A landscape with many valleys, sampled at points; each row gives a point and its height.
From any point a ball takes the steepest step (drop divided by distance) to one of its 2 nearest points. It stops when none of these is lower. Distance is the straight distance between rows; heights are no part of it.
Q_702: [ 89 156 124 183 122 139 101  66 103  55 109 120 125  98 215 144 160  88
 143 129 115 115 129]  h=292
Q_260: [157 142 111 158 150 152 193  85 103 186 149 168 119 118 103 117 109 141
 110 128 123 129  96]  h=322
Q_659: [154 144 131  95 163 120 157 212  78 200 119 156 153 143  89 165 127 136
  83 125  70 130  94]  h=236
Q_219: [ 96 154 125 167 131 126 137  80  97  74 107 128 130 114 192 168 141  69
 131  96  96 107 132]  h=184
Q_230: [106 109 145 165 129 138 175  75 119  87 144 122  95 129 129 101  93 134
 132 118 160 104 126]  h=623
Q_536: [133 151 139  75 115  88  91 212 143 128 113 125 145 128 107 151 163 133
 128 141  85 135 125]  h=486
Q_16: [105 172 124 192 158 172 136  66  96 112 148 111 130  98 171 143 146 109
 148 145 102 109 118]  h=480
Q_881: [ 79 103 172  94  76 109 139 111 147  80 121 154 134 151  84 125 138 110
 162 144 181 157 107]  h=509
Q_236: [ 74  95 162 106 117 127 164 104 122  75 138 120 134 144  92 139  90 108
 166 144 185 114 131]  h=482
Q_148: [168 160 119 208 138 133 152  75 132 153 159 149  95 128 150  87 113 165
 107 108 119 142 115]  h=245
Q_624: [199 156  94 187 137 161 126 113 114 211 119 162 103 140 150 141 132 139
  75  88  87 167 105]  h=500
Q_800: [145 153 102 149 126  96  69 143 159  85 114 106 130 122 191 119 132 114
 129  97 118 128 177]  h=295
Q_985: [114 118 118 101 139 161  84 149 128 153 107 102 153 104 132 149 181 115
 125 159  94 119 129]  h=394
Q_748: [160 121 122 159 121 176 139  86 103 212 116 172  93 112 112 128 172 150
  80 137  91 164  89]  h=525
Q_549: [103 127 158  59 149  76 197 182  94 111 133 157 168 153  66 169  72 117
 126 127 127 119  99]  h=489
Q_204: [118 119 132 114 189 160 172 123 114 184 164 114 166 110  88 149 113 134
 156 176 110  95 118]  h=193
Q_46: [ 86 130 121 169  98 120  95  77 124  46 103 118 114 119 209 124 144  91
 126 103 124 118 153]  h=382
Q_206: [ 99  69 144 109 143 186 155 119 125 138 155  97 108 125  90  90 113 147
 140 162 184 102 123]  h=340
Q_465: [129 105 134 105  73 121  81 137 179 131 104 158 104 128 110  96 180 146
 116 140 140 166 130]  h=360
Q_462: [141 152 128 140  66  48 149  85 159 110 113 189 108 143 131  99 131 150
 102 112 132 180 103]  h=179
Q_54: [110 145 149 126  92  80 147  94 160  82 151 155 129 143  95 101 102 147
 165 138 174 160 131]  h=94
Q_41: [169 107 110 100 128 122 114 185 146 150 117 118 128 147 106 125 111 127
 110 100 134 119 143]  h=325
Q_726: [199 141 112 137  96 101 111 160 109 186  91 171  87 156 149 147 147 153
  40  75  70 187 113]  h=231
Q_426: [110 132 143 138 139 110 174  79 120  79 148 127 126 135 118 138  78 118
 162 119 146 115 137]  h=580
Q_928: [100 137 129 118 103 114  86 125 153  87 111 122 127 121 153 134 171 114
 142 137 122 131 144]  h=392
Q_223: [141 104 114 142 133 148  85 136 167 104 149  80 114 133 161  66 106 164
 152 129 171 121 172]  h=221
Q_924: [132 156  94 126 160 144  56 145 135 134 124  73 173  90 183 150 134 106
 157 162 126  96 144]  h=431
Q_892: [122 121 143 145 102 100 109 108 181 101 162 131  99 144 123  46  95 184
 140 133 201 162 164]  h=86
Q_383: [ 90 119 167 104  65 110 124  85 168  91 128 170 119 141  96 103 169 135
 165 161 167 181  93]  h=461
Q_797: [138 164 113 120 186 134 112 178 111 160 134  85 177 116 152 183 124 104
 138 137  73 100 138]  h=90
Q_18: [192 139 109 157 113 149 134 111 105 224 106 183 100 127 114 135 158 157
  61 112  87 182  95]  h=515
Q_795: [136 156 108 169 155 135  72 115 151  87 146  74 126 104 201  96 107 151
 167 136 146 116 170]  h=338
Q_202: [143 159 131 111 174 112 154 201  87 161 128 133 151 144 119 182 116 107
 100 105  65 116 117]  h=210
Q_408: [124 144 146 133  71  55 155  78 167  77 132 177 118 150 114 106 109 136
 133 114 159 172 112]  h=157
Q_71: [170 158 135 102 129  99 147 196  77 194 102 181 123 145  99 163 147 151
  58 112  69 155  92]  h=261
Q_710: [100 122 131 101 148 153 119 123 143 136 158  94 150 110 108 123 132 138
 174 184 140 107 133]  h=309
Q_722: [187 126  95 146 161 176  77 178 138 191 111  90 158 128 142 134 146 138
 131 121 101 124 126]  h=323
Q_445: [187 130 101 145 161 166  86 156 147 178 143  92 144 126 131 101 124 163
 150 135 126 117 137]  h=304
Q_457: [107 163 118 141 153 118 130 117 106  94 120 112 148 113 173 178 128  76
 139 112  94 101 146]  h=108
Q_365: [192 115  99 127 143 114 146 161 128 163 130 138 121 145 113 120  90 135
  99  79 125 116 139]  h=303
Q_309: [107 137 119 130 151 140  98 114 137  86 159  67 129 112 167 112  89 149
 181 156 161 104 174]  h=395
Q_851: [147 140 148  89  79  97 121 147 131 162 102 191 115 128  83 134 186 159
  88 149  90 180  90]  h=328
Q_585: [162 172 116 183 136  99 137  91 150 125 151 145 106 128 151 102 109 145
 125 104 106 139 141]  h=178
Q_220: [155 153 116 134 153 114 192 110 110 148 156 160 131 131  92 139  85 134
 127 122 128 117 120]  h=354
Q_556: [ 98 106 150 133 131 148 221  57  84 120 138 169 131 129  93 131 115 109
 128 136 145 117  78]  h=774
Q_242: [154 118 101 121 173 187  70 177 133 195 115  67 185 105 158 148 148 126
 143 156 110  96 124]  h=344
Q_905: [ 79 131 137 104 144 157 101 114 135  90 169  58 132 102 157 114 101 151
 197 189 191 104 157]  h=446
Q_279: [171 106 109 151 160 168 106 141 146 143 150  79 123 126 145  81  90 172
 156 130 157 106 154]  h=270
Q_459: [156 173 112 148 131  71 100 163 142  95 113 120 126 134 172 147 117 104
 115  75  88 127 167]  h=251
Q_483: [ 84 112 144 125  75  93 116 106 155  55  97 133 116 145 142 132 139  89
 129 104 151 140 138]  h=490
Q_542: [105 134 151 129  80  91 124 105 181  92 166 148 112 144  98  68 110 174
 161 149 206 178 141]  h=24
Q_633: [145 111  92 131 118 125  59 169 157 111 100  99 131 129 179 116 139 114
 120 101 127 120 166]  h=330
Q_611: [114  71 134  75 119 149 116 174 124 155  95 125 131 132  97 148 159 101
 104 135 114 113 127]  h=598
Q_838: [100  82 147 166 122 176 193  60  87 120 123 142  89 123 126 113 126 119
 103 123 139 109  94]  h=716
Q_244: [182 174 110 154 160  90 177 112 129 148 163 146 125 125 116 124  68 148
 133 104 122 130 137]  h=381
Q_655: [141 129 104 118 180 136 125 166 116 140 132  81 163 128 145 165  96  98
 137 112 103  83 155]  h=123
Q_820: [115 154 138  96 117  94 106 167 145 100 111 127 151 126 121 154 154 110
 139 138 104 126 133]  h=455
Q_433: [127 116 123 142 176 178 184 100  93 165 159 117 137 119 102 139 100 124
 138 142 120  91 122]  h=135
Q_920: [ 54  93 173  88  63 117 106 126 160  70 128 127 140 151 100 119 156 100
 179 148 203 175 128]  h=551
Q_487: [167 139 101 159 145 149 114 144 117 162 113 123 127 134 147 147 133 113
 104  88  87 123 138]  h=454
Q_998: [139 133 117 124 136 149 109 150 118 160 103 127 136 121 132 159 171 106
 106 127  80 127 125]  h=426
Q_9: [ 96 109 147 150 140 160 195  67  83 130 128 153 117 125 112 150 137  93
 119 126 109 106  96]  h=749
Q_342: [163 181 122 131 146  62 134 191 119 112 128 129 123 152 144 160 100 115
 105  72  82 123 149]  h=214
Q_755: [ 91  92 160 166 153 181 192  66  85  92 144 105  94 121 136 106 101 126
 125 125 157  88 109]  h=673
Q_285: [ 90  74 147 101 143 178 177 101 107 141 149 122 126 128  73 120 115 127
 142 172 164 101 100]  h=285
Q_689: [104 153 143 107 137 100 151 135 117  94 122 135 155 122 119 176 139  98
 147 127  90 124 116]  h=498
Q_950: [120 134 114 126 155 158 101 131 140 130 138  84 151  97 149 129 142 124
 160 165 124  93 143]  h=380
Q_906: [ 58  61 163  78 113 141 169 128 119 110 145 105 143 154  67 139  79 109
 169 155 214 122 139]  h=432
Q_888: [131 122 134  88 118 111 173 132 128 143 132 166 134 132  62 116 113 139
 129 145 159 132 109]  h=412
Q_593: [158 154 141  78  96  74 130 190 104 164 101 180 123 146  80 142 154 154
  81 126 100 162  93]  h=294
Q_554: [114 114 145 110  63  97 124 107 162 120 117 183 107 137  97  95 167 146
 119 140 152 181  98]  h=411
Q_262: [119 106 118 118 147 134 138 148 119 117 117 103 139 130 135 150 111  94
 122 103 122  89 155]  h=163
Q_898: [188 172 105 177 127 105 109 124 162 156 132 155 110 134 148  99 129 156
 108  97  93 162 137]  h=109
Q_432: [ 98  85 135  88 103 135 109 158 141 108 110 113 131 131 113 137 154 103
 126 130 144 117 138]  h=569
Q_252: [175 152 106 177 119 121  67 127 165 132 108 129 113 133 179 104 150 143
 105  94  91 155 151]  h=182
Q_983: [ 71  49 154  84 120 177 149 135 125 134 151  97 124 139  81 110 115 132
 151 163 211 108 137]  h=385
Q_648: [166 154 106 171 154 155 155 113 109 177 134 151 116 132 136 150 125 121
  94  96  91 135 114]  h=479
Q_783: [122 124 130  89 162 141 131 152 138 166 145 106 165 120  97 147 135 128
 150 167 108 107 123]  h=246
Q_583: [143 135 130 189 145 195 150  74  96 190 133 148  95 116 125 119 154 139
  97 131  99 138  90]  h=540
Q_766: [154 155 128  85 120  61 158 161 144 119 148 150 135 145  78 126  82 143
 136 125 153 141 137]  h=427
Q_35: [120 135 133 185 156 190 151  80 105 149 145 119 110 104 143 119 142 127
 130 145 113 113 107]  h=543
Q_893: [ 87  87 126 148 124 179 114  99  95 106 102 110 115 109 164 134 161  90
 108 129 123  97 128]  h=587
Q_253: [108 174 125 200 134 156 107  58 106 103 125 124 117  93 193 141 176 110
 133 134  94 130 120]  h=402
Q_852: [180 147 111 184 152 153 172  84 110 175 163 151 102 116 122  82 104 172
 114 132 139 136 109]  h=293
Q_596: [155 120 118 117 108 117 168 109 124 165 128 176 116 128  86 103 126 147
  98 126 146 143 100]  h=384
Q_379: [110 122 137 129 120 125  95 126 180 105 174  94 112 132 125  63 112 184
 177 159 198 150 169]  h=150
Q_627: [139 104 121 136  94 144  61 126 165 136 100 134 100 124 143  97 190 151
 109 129 118 157 135]  h=308
Q_595: [ 80 127 123 128 143 161 102 108 110  93 129  83 157  91 168 144 143 101
 169 162 140  96 137]  h=452
Q_208: [ 89  93 146  88 143 117 180 133 105 102 127 119 151 137  96 164  84  91
 142 123 135  96 133]  h=532
Q_524: [175 171 127 126  88  62 124 157 114 148  98 186  93 152 138 143 144 152
  50  81  79 178 105]  h=180
Q_140: [130 119 103  90 153 161  60 192 130 175  96  79 174 108 162 161 170 115
 124 157  95 101 127]  h=364
Q_163: [160 147 121 104  94  98 143 116 135 172 114 192 115 123  79 109 159 158
  99 142 119 169  89]  h=357
Q_80: [115 178 116 137 181 130 136 146  95 133 131 104 176 104 169 201 130  75
 131 116  67  99 142]  h=45
Q_498: [109 155 137 134 134 111 141 106 132  87 143 124 141 120 127 148 117 109
 171 134 119 114 138]  h=542
Q_604: [106  56 137  87 114 191 106 143 118 163  92 132 120 121  96 132 183 118
 103 153 111 124 112]  h=618
Q_914: [ 47  81 156 109  77 127  95 125 145  58 121 111 134 148 130 119 147  92
 163 136 205 143 153]  h=577
Q_344: [ 94 108 132 116  95 139  69 128 168 101 127 112 116 116 143  93 172 136
 147 149 161 136 150]  h=301
Q_945: [ 96 104 162  77 132  91 206 135 101  90 124 157 159 155  71 169  65  93
 138 116 158 120 116]  h=513
Q_743: [151 151 133 122  68  45 150 124 129 123 101 191 100 151 125 124 130 144
  76  90 109 175  98]  h=95
Q_33: [165 117 109 171 117 160  53 124 154 146  95 118 107 125 177  97 173 148
 106 118 106 150 141]  h=248
Q_497: [135 139 140  58 163  78 178 206 100 150 139 140 164 147  72 162  79 138
 121 133 114 111 119]  h=470
Q_360: [144 176 146  70 128  43 169 196 116 117 142 157 154 150  73 149  88 148
 126 128 122 133 110]  h=449
Q_306: [150 118 107 170 145 162  62 134 150  98 132  75 119 115 200  76 120 152
 141 115 153 115 163]  h=280
Q_948: [203  91  95 135 124 136 120 175 133 184  98 143 111 153 129 111 117 137
  80  67 114 131 132]  h=282
Q_353: [ 92  94 139 108  92 114 116 138 153  83 117 117 122 144 123 124 119 108
 134 111 170 121 157]  h=533
Q_484: [216 105 101 147 107 129  95 155 132 201  91 158  95 151 141 119 140 156
  58  73  91 171 118]  h=262
Q_911: [168 159 113 124 134  65 157 128 148 120 155 146 124 135  98 120  59 154
 141 111 152 133 151]  h=406
Q_427: [ 90 123 139  89 162 151 109 126 138 136 166  59 161 104 138 138 103 144
 201 196 166  90 148]  h=386
Q_694: [147 102 115 119 109 120  86 162 164 121 118 119 123 139 137 108 136 134
 117 104 131 127 160]  h=355
Q_816: [128 165 147 106 147  72 149 198  97 109 125 135 140 150 114 172 109 111
 111 104  83 113 123]  h=174
Q_88: [ 95 104 138 127 106 153  82 134 172 108 152  88 108 119 139  64 151 160
 162 161 192 142 152]  h=219
Q_927: [ 72 118 139 134  86 103 103  96 135  27  92 116 132 129 186 144 139  75
 144 100 151 123 142]  h=444
Q_176: [104 111 148 135 165 173 183  81 101 134 164 116 125 114  93 113 103 141
 156 171 154  99 107]  h=213
Q_947: [ 61 106 133 141 132 177 119  80  83  84 114 107 139  97 172 144 167  84
 147 155 128  91 111]  h=529

For each start below, name the point where the ball stops.
Q_556 -> Q_820
Q_945 -> Q_898
Q_236 -> Q_433
Q_583 -> Q_223
Q_888 -> Q_816
Q_9 -> Q_820
Q_920 -> Q_898
Q_694 -> Q_743

Call two points neighbours if one is among the 2 nearest of the other. Go from one point of each pair to the other, from neighbour to neighbour, staying as low as possible. Name the highest point that can't be avoided.
Q_80, Q_898 -> Q_208
Q_542, Q_898 -> Q_766
Q_816, Q_542 -> Q_694
Q_542, Q_743 -> Q_462
